Each row is a point on a tangle of strands that fork, close into loops and nearly touch. The rows are in no order.
In the rows, zero is written as 128.
Points whose rows are less than 86.3 apart are linked; no others are. Some points are linked to none.
Z692: [140 125 161 121 148 158 133 127 164 165 149 164 164 125 146 161 178 124
  99 170]
Z748: [115 150 170  99 103 138 125  83  98 120 141  91 141 133 148 108  94 111
 137 141]
Z83: [137 130 138 124 123  94 131 136 154  90 118 117  96 153 114  96 119 140
 210 153]
Z682: [ 75 164 147 111 136 140 136 117 109 109 177 121 122 105 138 120 137 121
  89  60]
Z15: [162 121 103  93 127  87 140 177 149  97  89  92 123 133 104 113 101 135
 141 160]
Z832: [126 124 163 145 156 129 120 111  61 161 134 155 114 137 168 167  89 126
 133 121]
Z324: [128 113  88 139 140 136 103 182 152 119 172 137 145  98  98 143 145 139
 111  88]
Z246: [149 153 154 144 141 132 147  96 171 155  82 153 137 116 105 122 151 116
 114 181]
Z793: [169 103 162 158 129 169 121  81  78 161 108 129 138 139 147 133 122 118
 117 143]
Z470: [211 120 137 140 139 109 159 153 110 117  64 119  74 108 120 108 117 123
 116 142]
Z71: [139  93 134 143 167 129 126 102 102 110 102 141  85 181 114 125 145 160
 164 119]
Z157: [149 117 161 107 177 132 137 147 149 166 151 157 159 130 135 168 159 147
  86 175]
Z95: [176  97 134 147 136 164 116 115 136  86 111 127  95 134  98 107 180 156
 120 100]
Z346: [ 95 148 168 117 151 126 126 126 137  91 174 137  88 148 116 109 118 165
 141  99]
Z33: [150 148 110 131 132 127 129 170  97 152 113 169 125 115 133 171 128 138
  80 132]
Z962: [104 140 112 151 156  66 133 136 144 122 107 123 133 151  96 116  85 121
 175 143]
Z428: [124 150 163 146 154 101 136 139 146 125 148 175 107 160 104 123 109 160
 185 169]
Z205: [161 131 131 116 120 136 115 166 161 124 158 156 146 127 135 150 132 146
 132 162]
Z99: [116 122 172 182 164 131 124  93  94 121 153 131 112 157 102  92 108 138
 198 114]
Z758: [128 118  93 165 106 173 148  94 155 127 144 122 149 105  95  93 191 104
 112  91]
Z241: [ 91 147  74  88  74 155 112 130 177 110 116 130 118 111 126 159 154 144
  70  73]
Z582: [ 81 144 121 153 112 130 135 102 144 175 134 171 171 124 162 153 145  94
 119 126]
Z31: [ 83 151 141  97 145 138 131 105 157 134 151 140 138 133 148 148 163 135
  82 115]
Z593: [107 111 143 182 166 123 113 158  79 143 160 163 122 131 128 133  94 131
 157  99]
Z492: [107 160  93 129 122  93 115 155 168 155 108 108 184 138  82 136  96 130
 130 154]
Z615: [131 109 112 122 137  69 127 172  77 108 135 112  83 116 170 147 101 109
 175 113]
Z447: [ 97 134 101 153 160 115 119 119 190 164 112 155 175 158  88 140 144 152
 132 147]
Z702: [103 116 135 204 161 125 135 138  84 148 142 150 129 133 101 116 103 114
 139  79]
Z488: [151 102 135 123 152 123 139 109 108 169  60 140 118 130 159 164 146 118
  92 154]
Z202: [164 137 180 109 121  95 146 126 124 111 106 121  93 133 154 117 101 128
 181 198]
Z841: [126 121 115 146 126 166 130 110  67 155 147 111 170 111 141 130 122 104
  90  92]
Z494: [154 178 111 120 102 150 119 170 179 133 144 187 101  96  99 142 146 165
 102 151]
Z263: [106 179 115  91  98 152 130 137 159 154 135 133 144  87 115 136 136 126
  71 143]
Z317: [ 66 103 105 132 146  89  99 167 155 145 155 163 147 144 160 155 120 139
 162 116]
Z11: [153  79 146 135 152  99 142 108 109 145 116 126 128 107 184 147 136  79
 140 148]
Z833: [150 133 194 115 151 122 145 144 121 158 175 105 171 106 138 125 112 110
 108 168]
Z236: [ 91 123  78 132 150 119 121 132 171 138 121 148 148 129 118 158 165 142
  92  91]
Z855: [144 121 117  90 119  73 133 183 155 129 120 114 156 111 154 148 113 112
 127 176]
Z321: [147 143 131 160 135 117 137 157  98 124 147 146 112  88 115 125 105 110
 114 101]
Z480: [138 119  93 118 102 168  99 133 132 105 124 113 151 133 111 128 145 150
 108 103]
Z224: [110 155  65 119  92 149 137 109 163 174 112  97 179 105  89 120 148 103
  86 131]
Z656: [163 109 130 160 161 134 127 119 109 131  88 174  83 177 116 143 129 166
 159 142]
Z537: [ 97 142 139  81 135  84 132 159 201 101 161 130 107 137 142 137 118 149
 123 129]
Z66: [171 131 148 125 131 127 136 110 180 147  66 124 136 138 107 116 151 135
 129 196]
Z522: [133 139 116 148  95 126 102 168  60 111 143 127 123 103 146 135  83 112
 153 106]
Z119: [120 128 163  87 114 152 141 100 110 135 134 126 133 102 204 143 160  96
  80 126]
Z648: [ 92 154 126 107  96 150 126  75 218 132 127 100 156 137  95 101 143 137
 119 144]
Z162: [ 89 135 120 161 159 115 115 156 131 116 153 143 113 168  82 106 106 165
 177  97]
Z473: [169 139 118 176 100 165 166  98  94 192 139 149 145  71 151 133 147  74
  67 139]
Z588: [134 129 137  94  95 136 103 127 181 102 114 144 112 182 122 130 131 180
 191 182]
Z251: [123  74 109 136 170  85 135 125 113 102 104 119  67 142 141 127 144 124
 185  97]
Z834: [159  89  96 154 156 130 107 184 124 130 134 156 161 165  95 145 144 161
 145 141]
Z667: [130 123 145 160  95 133 117  74 136 130  97 140 146 133 132 108 140  94
 173 166]
Z643: [ 93 127  94 151 155 136 128 115 188 157 123 170 147 135 105 159 174 135
 104 113]
Z562: [209 109 129 164 125 143 127 177 103  82 132 139 103 103 113 125 128 131
 139 122]
Z977: [102 178 127  89 114 110 116 134 122 121  98 131 114 170 121 133  76 165
 145 140]
Z687: [111 116 115 164 149 109 136  86  97 109 101 113  85 117 119 111 130  91
 129  66]
Z870: [117 116 114 144 145 122 115 157 160 113 155 130 146 119 101 119 135 142
 121 106]
Z532: [128 109 134 189 146 132 129  93  85 153 112  98 144 148  98  99 105 108
 145 114]
Z472: [133 115 136 153  95 156 108  89  51 155  97 127 143 136 158 146 103 102
 135 142]
Z611: [129 132 127 110 139 133 122 183 197 139 201 147 150 104 103 150 142 153
  97 132]
Z75: [125 132  97 110  83 131 102 158 191 108 118 152 129 187 108 141 101 189
 178 167]
Z273: [165 110 144 107 116 163 179  72 124 173 101  73 152 117 139  85 170  99
  65 155]
Z339: [103 116 109 131 123 139 108 138  57 123 133  92 152 142 120 132  94 139
 115  96]
Z81: [153 189 122 103 109 166 123 140 190 153 122 169 105  94  95 143 171 165
  79 153]
Z878: [165 130 116 122 131 153 121 153  78 140  98 152 119 173 114 155 110 177
 115 145]
Z526: [113 144  88 144  92 121  93 141 114 114 104 129 150 144 113 138  95 143
 158 121]
Z26: [106 130 163  98 115 173 156  74 117 122 149 116 135 108 170 117 166 109
  83  99]
Z813: [107 170 132  86 133  80 145 146 177 109 123 120 109 107 136 124 111 124
 106 136]
Z849: [156 134 132 157 141  86 153 167 119 105 120 183  56 110 153 142 127 110
 169 128]
Z77: [136 160 131 114 114 157 141 118 107 123  98 134 115 101 133 141 145 126
  70 106]
Z137: [ 85 142 117  75 128 116 112 172 102  92 151 103 118 157 146 136  82 162
 132 107]
Z136: [119 122 148 104 106 137 130 134 175  97 184  88 159  97 129  96 141 119
 115 123]
Z138: [ 80 101 121 205 158 137 118 123 109 155 152 133 156 131  95  93 121 111
 154  83]
Z36: [ 99 150 129 111 102 118 119 135 252 119 150 141 122 125  96 134 127 171
 136 131]
Z968: [135 132 145 123  94 149 106 100 182 106 109 127 141 165 111 115 140 157
 175 173]
Z869: [164 107 132 164 162 130 147  88 111 165  65 128 107 129 121 139 130 120
 106 132]
Z204: [130 112  83  81 154  83 164 201 132 113 111 149  89 180 117 138  95 157
 141 138]
Z375: [134 133 136 129 138  88 141 154 144  97 142 162  76 148 120 113 116 139
 207 156]
Z69: [ 71 101 109 145 124 100  96 161 147 139 174 147 164 118 170 146 118 110
 166 115]
Z38: [136 115 157 163 170 137 127  88  48 156 122 128 102 141 152 143  82 124
 105 101]
Z190: [139 119 134 131 123 125 132 120 120 162 111 117 169 119 132 136 116 102
 115 155]
Z238: [123 130  71 120  97 134 102 167 186 106 121 146 130 160  84 134 111 180
 148 125]
Z595: [133  52 147 173 151 132 138 105 123 133 170  94 157 122 146  91 153  86
 160 115]
Z661: [118 132 124 128  85 116 104 174 194 105 175 140 147 136 105 123 101 151
 183 157]
Z594: [133 140 108 165  87 178 170  86 157 157 167 122 161  95 107  84 181  95
 111 121]
Z810: [120  95 134  91 179  90 139 147 111 116 152 140  92 174 141 140 119 164
 178 137]
Z218: [101 127 108 101 149 123 128 146 140 125 131 142 133 127 142 164 147 143
  89  94]
Z852: [130 154 164 100 150 113 131 131  93 146 124 140 138 140 163 156  97 127
 110 171]
Z706: [153 138 124 100 129 160 125 122  90 156  89 117 134 118 120 142 136 139
  59 127]
Z987: [115 143 152  93  82 157 131  78 120 126 129 109 164 128 173 117 129 101
 121 152]
Z35: [149 114 155 130 129 125 129 139 169  81 170 101 120  97 114  91 145 111
 145 125]
Z436: [127 137 116 140 130  88 140 154 186  96 140 176  78 146 129 131 129 147
 186 133]
Z253: [156 117 138 147 168  97 142 165  51 127 134 117  95 132 127 121  64 133
 141 107]
Z225: [100  95 112 151 146 105 118 118 116  99 119 119  92 126 123 120 150 118
 154  72]
Z642: [120 105 107 118 149  78 131 102 138 107  75  78 102 157 124 105 120 125
 180 140]
Z761: [ 63 151 120 110 140 130 141  89 147 151 116 123 150 134 129 132 146 108
  98 104]
Z179: [ 86 123 131 147 164 140 103 141  98 110 169 143 115 177 109 117 113 181
 169  87]
Z260: [135 157 158 139 165  92 152 105 104 146  91 154  70 143 138 139  95 127
 161 162]
Z527: [133  95 154  91 139 125 105 120 118  98 153 108 127 141 158 137 139 139
 150 136]
Z58: [ 89 190 114  92 127 129 126 125 165 122 111 120 104 127  95 130 121 168
  76 100]
Z672: [122 141 154  85  89 170  97  90 137  91 135 123 110 139 150 120 149 148
 137 127]
Z688: [146 155 110 148 137 118 141 171  86 110 108 148  99 115  99 134  96 145
 110 100]
Z329: [127 146 138 143 153  98 135 131 138 130 133 140 137 152  94 117  95 137
 165 152]
Z237: [158  63 135 146 113 164 121 107  86 130 134 102 144 105 177 119 161  88
 132 108]
Z379: [176 102 108 160 147 158 126 145 143  95 110 132 110 112  89 116 181 138
 117 101]
Z328: [133 131 147 186  91 171 125  63 120 154 122 162 152 138 142 120 145  93
 168 154]
Z160: [ 86 124 151 135 142 122 123  82 138 128 140 127 127 140 147 124 135 118
 158 120]
Z658: [152 137 105 142 134 114 135 149  78 119  87 112 109 137 100 131  97 140
 112 101]
Z306: [ 67 142 101  99  62 144  93 114 124 105 144 128 149 101 160 135 114 105
 121  82]
Z469: [117 132 117  89  83 105 109 131 209 112 130 102 150 106 144 126 130 121
 135 148]
Z917: [158 105 141 137 126 151 169  72 122 196  91  77 175 128 121 101 142  99
  75 165]
Z915: [145  69 123 200 152 135 120 111  77 173 128 135 145 119 154 136 115  82
 142 112]
Z590: [194 125 179 110 108 112 129 118 123 118  94  99 100 111 151 103 120 117
 147 191]
Z713: [157 102 127 122 141 100 129 173 168 122 147 162 120 120 158 158 143 133
 152 168]
Z410: [174 112 163 112 149 154 158 102 118 147 128  69 144 104 112  94 159 112
  69 136]
Z144: [ 73 114 119 188 168 107 112 148 136 125 150 133 125 143  87  88 119 135
 173  88]
Z515: [ 94 128 129 152 126 154 109 102  49 151 138 111 170 129 120 117  92 101
 120  98]
Z934: [142 157 155 122 135  85 151 126 129 126  85 145  72 148 127 124 105 142
 161 168]
Z48: [146 100 134 111 145  87 139 111 151 108  83 103  89 160 126 107 133 132
 192 166]
Z654: [ 80 146 107 140 130 120 124 148 114 158 158 151 153  86 155 153 124  98
 104  85]
Z516: [ 99 111 157 133 128 138  99 131 103 124 184 145 149 119 179 134 126 115
 174 139]
Z619: [150 108 116 102 132 158 112 122  82 139  96 103 155 149 139 150 134 147
  82 131]
Z323: [147 100 149 111 150 101 132 146 133 138 137 143 132 116 178 159 148 106
 137 167]
Z719: [151 137 164  92 160 115 136 137 134 158 129 144 142 134 135 146 123 153
  99 175]
Z577: [ 81 142 124 144  87 145 133  87 139 151 157 159 163 109 171 139 144  82
 138 120]
Z786: [111 143  67 114 118  87 125 158 122  96  60 114 110 168  98 125  88 155
 149 118]
Z387: [152  88 171 139 155 134 118 140  82 135 163 108 160 132 143 134 106 122
 136 137]
Z528: [104 137 184 109 128 143 124  75  81 138 143  96 151 163 143 109  96 124
 148 149]
Z722: [110 112 156 118 193 103 141 145 111 135 158 125 112 197 114 115  99 171
 158 139]
Z569: [112 116  65 125  90 136  85 177 174 111 138 147 158 151 114 162 120 165
 145 130]
Z975: [143 129 170 133 121 173 161  71 109 123 141 114 115 110 159  94 165 100
  89 113]
Z627: [132  93 103 121 143 135 104 138  80 126 106 113 152 143 133 151 126 133
  95 109]
Z331: [128 142 143 106 106 114 110 154  56 106 134 108 122 126 144 137  68 130
 146 130]
Z751: [ 87 165 124 127  81 145 108 114 133 119 156 147 139 107 154 138 120 109
 134 113]
Z776: [162 103 175 106 157 147 137  86  93 117 112  87  88 130 151 102 145 123
 103 126]
Z956: [ 90 151 124 107  97  99 107 153 117  72 160  96 112 114 132 110  90 121
 163  92]
Z890: [124  86 119 127 106 152 115  90 100 107 125  98 141 125 154 116 156 101
 129  90]
Z662: [151 193 108 131 100 131 124 182 141 135 130 184 115  94  96 151 118 151
 119 143]
Z482: [103 184 117 136 111 144 174  72 138 176 122 110 150 112  97  99 141 100
  86 117]
Z143: [115 170  92 104 111 146 117 153 165  92 136 126  96 110  88 137 124 164
  92  84]
Z521: [150 124 129 122  98 127 110 173 197  95 158 136 136 121 113 125 134 155
 155 155]
Z358: [ 50 155 118 109 138  87 142 101 140 116 101 108 122 123 137 125 126  99
 109  84]
Z103: [126  93 138 100 171 114 129 114  99 109 132 133  63 177 147 135 139 177
 170 114]
Z873: [133 132 131  89 116 131 121 160  90 118 147 116 136 101 162 150 119 116
  91 122]
Z862: [113 157 133 129  87 157 112  75 200 118 110 116 153 144  96 102 151 131
 145 155]
Z784: [160 132 127  92 128  70 146 196 140 105 126 102 129 124 135 122 107 117
 137 173]
Z657: [138 123 123 133  99 131 112 106  72 123  88  93 137 133 135 119 101 109
 148 132]
Z872: [163 117 123 131 147 135 126 138 100 133  86 175 101 199 114 144 117 183
 154 165]
Z289: [131 160  98 124 102 150 130 111 127 165  98  96 181 112  81 122 128 113
  84 147]
Z665: [176  72 173 146 138 121 146  88  89 157 124  93 129 116 178 119 113  77
 133 160]
Z16: [148  69 156 115 161 127 112 114  74 121 142 105 126 160 155 131 121 135
 147 138]
Z7: [118 145 134 107 150 118 140 120 178 115  82 141 108 144 126 147 156 154
 114 139]
Z517: [131 104 166 180 144 138 123  91  82 134 145 107 127 151  99  85 107 123
 163 111]
Z216: [139 141 102 167 133 115 131 171 140 123 129 192 109 118 115 145 129 139
 153 118]
Z134: [156 108 104 149 163  81 151 190  78 131 121 133 109 147 119 136  75 132
 149 128]
Z586: [ 92 149 133  94 131 110 112 158  95  93 170 115 105 116 144 131  87 134
 125  82]
Z939: [121 138  70 131 110 172 156  92 166 190 138 104 163 108  82 111 193 113
  71 121]
Z376: [123  73 101 171 135 117 113 122 162 113 126 142 144 121 153 139 178  95
 163 102]
Z307: [114 149 111 133 117 124 125 117 141 150 111 123 178 122 110 134 115 108
 128 153]
Z929: [196 122 136 143 145 100 160 181 128 110 106 175  74 120 138 138 131 133
 144 144]
Z64: [127 123 110  57 123 118 106 141 140 112  94 100 147 170 140 143 125 165
 111 149]
Z734: [137  93 134 115 158  67 138 149  64 139 129 105  95 116 167 142  85 102
 173 142]
Z508: [136 167 121  82 104 152 118 149 104 108 123 135 113  91 149 144 135 140
  66 112]
Z778: [156  94 107 143 127 103 102 155 138 105 122 116 144 128 132 132 134 109
 162 139]
Z30: [127  97  69 115 149  78 151 206 142 127 124 142 118 179 115 148 107 152
 160 139]
Z545: [191  77 180 164 137 153 133  89  81 148 129 105 130 135 156 124 106 102
 138 166]
Z880: [143 132 130 106 117 142 137 121 205  99 121 122 107  93 123 112 188 136
  95 126]
Z76: [106 183 134  90 114 150 138 116 175 188 155 134 167 114 112 137 141 126
  75 171]
Z900: [152 107 149 115 151 105 126 112 169 118  68 120 117 167 116 120 145 149
 159 181]
Z867: [120 119 117 128 102 157  91 147 175  75 172 149 110 126 125 130 150 162
 153  92]
Z490: [150  65 114 144 153 122 122 115  84 108  98 133  72 137 165 150 153 128
 166  97]
Z461: [ 83 162 126 146 154 124 137 111 184 160 126 152 149 151  65 129 128 148
 129 135]
Z994: [ 99 148 155 104 129 141 150  98 121 105 164 121 113  89 161 113 160 107
  74  73]
Z201: [154 117 132 163 109 179 153 104  89 159 176 106 172 107 116  95 131  93
 102 103]
Z475: [144 159 124 138 128 178 152  81 113 145  78 142  97 106 122 131 169 133
  55 102]
Z232: [139 108 165 101 163 142 162 114 125 124 162  74 141 108 117  90 143 112
  82 117]
Z555: [116 123 120  60 109 118 119 164 162 101 122 117 112 185 147 138 105 183
 136 163]
Z270: [119 102  93 100 109  90 102 174 141 104 143 136 116 156 146 146 111 143
 202 144]
Z529: [ 84 140 107 143 163  81 147 108 116 124  92 119 112 118 123 127 111  93
 116  82]
Z483: [168 112 135 145 135 132 140  94 102 141  45  98  92 117 139 112 124 106
  99 121]
Z571: [153 158 156  84 105 120 124 152  88  97 125 116 110 113 157 136 101 138
 122 140]
Z112: [122 143 133 130 122  80 128 140 137 113 115 159  79 103 170 147 125 101
 168 138]
Z520: [ 84 153 124 138 142 132 129 123 114 176 149 168 168 101 147 159 127 101
  95 119]
Z334: [148 133 136 144 139 169 142  84 128  97  98 116  93 124  95  87 174 144
 100  85]
Z297: [117 131 120 118  91 106 101 152 160 105 148 149 138 139 139 131 105 127
 210 165]
Z918: [150 133  91  91 126  96 135 186 163 113  87 106 132 152  95 124 114 161
 109 155]
Z12: [105 137 158  81 145 103 128 136 161  80 165 114  90 134 140 114 128 150
 154 116]
Z319: [154 142 131 162 117 152 145 118 109 184 121 163 143  91 145 155 142  96
  82 147]
Z580: [118 158 131 100  96 129 125 120 240 123 140 112 134 115  81 114 152 148
 107 142]
Z711: [152 146 128 112  94 171 189  77 144 202 134  93 168 108 122  97 181  98
  60 160]
Z121: [126 129 116 136  85 125  94 167  93  85 166 107 133 103 127 106  93 116
 169  99]
Z961: [157 146 156 136 112 167 162  84 127 157 137 127 133  91 128 102 151 103
  91 145]
Z413: [129  92 118 174 174 127 127 166 164 117 164 146 135 132  88 125 157 146
 152 113]
Z747: [177 142 126 120 125 150 126 175  85 138 109 169 117 139 139 164 122 164
 104 155]
Z895: [146 117 147 166 155  80 142 106  96 151  90 127  91 122 133 128  83 100
 159 142]
Z705: [167  97 149  81 133 141 120 129  79 133  78  86 129 154 157 153 130 146
  95 156]
Z148: [131 127 119 131  87 184  85 131 132  89 150 146 137 127 124 128 166 155
 132 100]
Z424: [190  96 142 125 140 111 146 119  81 115  69  93  71 115 156 117 112 110
 107 134]
Z367: [173 141 172 124  79 146 126 100 121 104 109 107 138 109 135  91 115 105
 165 180]
Z102: [105 131 150 117 183 104 139 172 141 130 185 143 138 179 100 116  99 183
 137 132]
Z227: [131 125 158 124 161  60 155 119  92 126 116 109  80 112 156 124  92  93
 159 137]
Z992: [115 156 111 159 131 102 132 159 175 110 131 190  97 125 112 133 135 141
 170 120]
Z343: [106 126 171 140 159 145 107 129 104  96 191 148  99 154 124 110 125 170
 164  90]
Z258: [ 96  93 138 137 134 103  98 154 111 116 185 121 144 114 163 123 123 111
 186 118]
Z156: [112 137 143  81  95 152 138  85 121 141 114 136 148 120 198 141 159  99
 101 151]
Z676: [107 120 101  63 113 116 110 163 137  75 138  97 116 180 134 137  94 176
 152 121]
Z248: [143 156 135 140  92 161 152  90 166 152 146 120 157  86 104  92 163  90
 113 148]
Z209: [107 127 124 108 121 127 116 160  97 125 174 144 147  91 178 158 123 108
 102  99]
Z193: [117 115 132  65  89 123 107 113 176  97 123  89 142 121 171 133 147 123
 130 148]
Z907: [ 97 124  99 106 158 127 115 180 132 125 170 147 136 109 129 161 134 148
  85  78]
Z819: [174 116 140 138 134 112 120 160 131  77 156 126  96 103 113  97 131 131
 155 116]
Z90: [127 155 182 117 148 105 150 147 126 139 184 108 151  96 133 104 106 106
 117 149]
Z398: [139 155  88 165 123 129 133 163 147 143 118 178 131 107  83 153 137 143
 116 117]
Z942: [ 69 170 113 124 139 135 136  87 170 155 128 132 151 142  80 122 141 132
  99 104]
Z641: [ 87 101 150 135 137 138 114  93 112 134 164 154 145 145 170 134 155 112
 168 127]
Z984: [140 134  84 129 149  88 138 150  81 112  67 119  81 172  97 120  88 156
 138 116]
Z546: [150 122 154 133 137 157 143 104 125 176 128 163 146 112 162 157 167 111
  78 154]
Z195: [101 138  71 135  98 146  79 158 125 128 124 166 158 162 119 165 112 168
 139 121]
Z415: [ 79 101 102 154 100 151  92  89 164 130 126 134 171 155 128 123 148 123
 164 114]
Z501: [ 86 153 148 128 147  96 121 101 188 117 118 145  93 158 107 117 124 147
 175 132]
Z275: [193 120 149 184 125 152 129 130  99 108 113 131  84 111 104 107 129 125
 133 117]
Z540: [115 118 122  98  99 174 146  70 172 137 124  85 164 124 142  99 181 119
  88 125]
Z839: [121 127 148 104 127 144 138 112 147 126 172  91 156 107 127 102 141 112
  96 118]
Z96: [129 161  93 126 145 110 144 170 114 167 113 145 141  86 110 162 111 110
  57 120]
Z254: [137  82 123 213 135 131 128 102  82 170 128 109 154 126 124 111  99  83
 150 111]
Z151: [154  99 126 101 138 102 129 140  96 151  72 113 135 145 168 156 111 126
 112 170]
Z215: [ 90 115 125 140 146 115 121 122 136 118 148 120 139 120 126 117 139 125
 138  98]
Z800: [143 154 136 154 104 110 125 164  83 104 137 147 101  73 149 134  97  92
 131 100]
Z797: [109 133  97  97  97 160 104 119 138 130 130 110 168 136 113 134 138 146
  90 116]
Z772: [119 135 128 165 144 135 148  91 110 144 134 103 159 127  93  95 115 104
 112 109]
Z357: [142 147 139 131 133  86 151 163 159 120 119 159 101  81 153 145 137 100
 119 138]
Z730: [ 88 200 115  79 103 140 132 122 153 127 127 110 131 105 111 136 123 144
  60 120]
Z913: [112 169  93 109  77 136 109 163 178  80 148 146  99 115  87 137 121 170
 120  86]
Z959: [ 86  99  94 107 133  94 103 165 167 121 139 151 126 168 150 162 126 158
 174 131]
Z13: [119  69 114 149 140 131  94 155  67 127 152 144 123 126 166 161 131 115
 148  91]
Z629: [151 174 139 121 131 148 142 114 194 155 104 154 119 109  98 124 170 143
  96 171]
Z498: [ 93  96 127 156 141 137  86 167  60 131 173 153 133 146 158 149 106 141
 158 101]
Z110: [151 133 168 137 101 147 125  81 132 110 106 111 131 119 114  90 142 116
 162 161]
Z65: [100 158 133 154 151 147 173  77 123 153 127  87 139 122  76  90 125 106
  86  91]
Z359: [100 146 167 125 154 127 119 157 144 134 205 145 154 140 102 113 103 157
 136 138]
Z550: [123 157 167 112 149 107 138 165 157 121 200 128 137 108 117 118 109 132
 119 130]
Z25: [171 126 146 187 148 129 139 118 107 133  99 153  96 141 102 116 115 141
 162 139]
Z938: [146 141  82 128  80 184 182  89 153 194 142 101 159 104 121 106 214 104
  65 144]
Z52: [100 154 127 103 142 126 123 113 104 124 104 109 126 157 116 130 105 152
 113 139]
Z585: [134 151 117 156 136 166 134  80 107 118  69 134  88 125 100 123 158 147
  92  77]
Z799: [ 72 143  90  86  74 139 112 128 170 115 143 114 156  98 159 149 139 116
  89  86]
Z860: [ 98 212 136 100  81 178 154  91 169 158 171 113 139 108  87  97 144 129
  92 134]
Z721: [161 107 154 173 176 122 132 118  55 149 113 121  90 146 128 134  68 131
 113 112]
Z853: [107 131 122  91 123 134 104 120 144 128 112 101 160 166 111 129 124 164
 119 145]
Z85: [150 119 147 143 109 179 151  64 106 112 104 104 110 112 130  92 168 111
  93  98]
Z363: [141 146 141 165 137 163 141  86 146 176 102 157 153 135  95 134 163 134
 110 157]
Z922: [103 196 159  93 118 157 155  90 183 170 159 119 155 114  88 103 135 132
  76 151]
Z293: [ 80 164 150 119 124 144 117 138  78 116 167 131 122 108 130 140  96 128
  99  69]
Z320: [120 150  81  94 129 105 119 181 167 131 117 102 167 143  79 141  93 153
 106 150]
Z610: [118 208 105 125  86 183 155  84 142 188 134 114 136 108  71 100 158 121
  80 130]
Z396: [162 107  95 169 122 156 146 119 152 112 108 116 132  89 100 104 182 105
 109 100]
Z626: [129  80 126 176 131 133 103 135  71 147 139 147 136 108 180 148 128  90
 155 110]
Z17: [116 155 103 106 106 100 121 141 133  88  81 109 104 164  98 115  94 156
 160 138]
Z679: [144  74 115 177 172 127 118 181 118 132 161 170 144 159 114 137 137 146
 165 121]
Z374: [122  92 126  79 116 135 100 129 137 109 134 115 138 144 177 146 149 133
 144 141]
Z510: [ 95 128 103 128 137  71 133 119 160 116 100 105 129 142 118 109 115 115
 165 137]
Z491: [144 132 113 128  86 124  97 136  97 122  94 115 152 143 110 131  98 122
 158 155]
Z967: [125 109 107 127 124 112 119 119  66  97 102 117 100  95 173 141 127  89
 120  81]
Z883: [144 105 175 131 132 131 123 121 107 148 145 110 176 125 145 130 117 100
 137 168]
Z828: [144 103 134 151 157 119 143  94  94 118  79 144  65 113 163 146 148 112
 130 101]
Z171: [131 141 114 101  94  91 116 161 192 108 141 125 153  96 146 140 126 101
 133 152]
Z807: [152  72  86 122 163 104 135 189 139 121 123 143 137 192 120 152 127 152
 148 145]
Z777: [145 114 101 136 119  88 115 141  59 101  91 118  78 113 148 146 103 104
 154 100]
Z539: [149  61 155 165 134 163 131 100 122 111 169 113 140 114 149 106 169  97
 144 110]
Z896: [151 115 137 126 106 134 141  96 108 169  88  92 175 123 138 121 115  91
  93 175]
Z437: [180 130 136 130 131 138 147 157 137 131 129 119 136  95 109 115 135 115
  94 146]
Z245: [110 112 113 120  85 129 118  99  96  92 108 102 110 105 175 130 138  85
 135  97]
Z764: [115 146 174  98 150 120 132 107  79 154 126 145 117 130 175 167 115 126
 103 141]
Z341: [ 94 127 105 114  82 154  91 144 191  84 165 138 116 127 122 141 132 171
 124  79]
Z349: [128 132 129 183 119 172 125  95 126 167 135 165 168 131 106 132 149 118
 145 139]
Z39: [187 108 118 128 131  94 147 173 116 105  87 135  74 125 135 131 114 127
 152 161]
Z44: [166 122 113 184  94 176 160 105  82 180 154 121 156  82 123 104 135  81
  89 105]

A piece is two or more points that can be reached from each other along the links. Count, over all rows, the pieces, the separate loops (a circle has one, a figure eight two, a Y none), the forks (points with three links) and the tips (points with one).
pieces: 4
loops: 10
forks: 23
tips: 11

How many points has the smallest loop of links through each point below? Write - if it is on no loop.
Z761: 8
Z711: 10
Z594: 10
Z71: 24
Z137: 18

A tip is a point with one link. Name the tips that can be reached along the links from each point below, in the order of the rows.
Z359: Z96
Z490: Z36, Z204, Z828
Z367: Z595
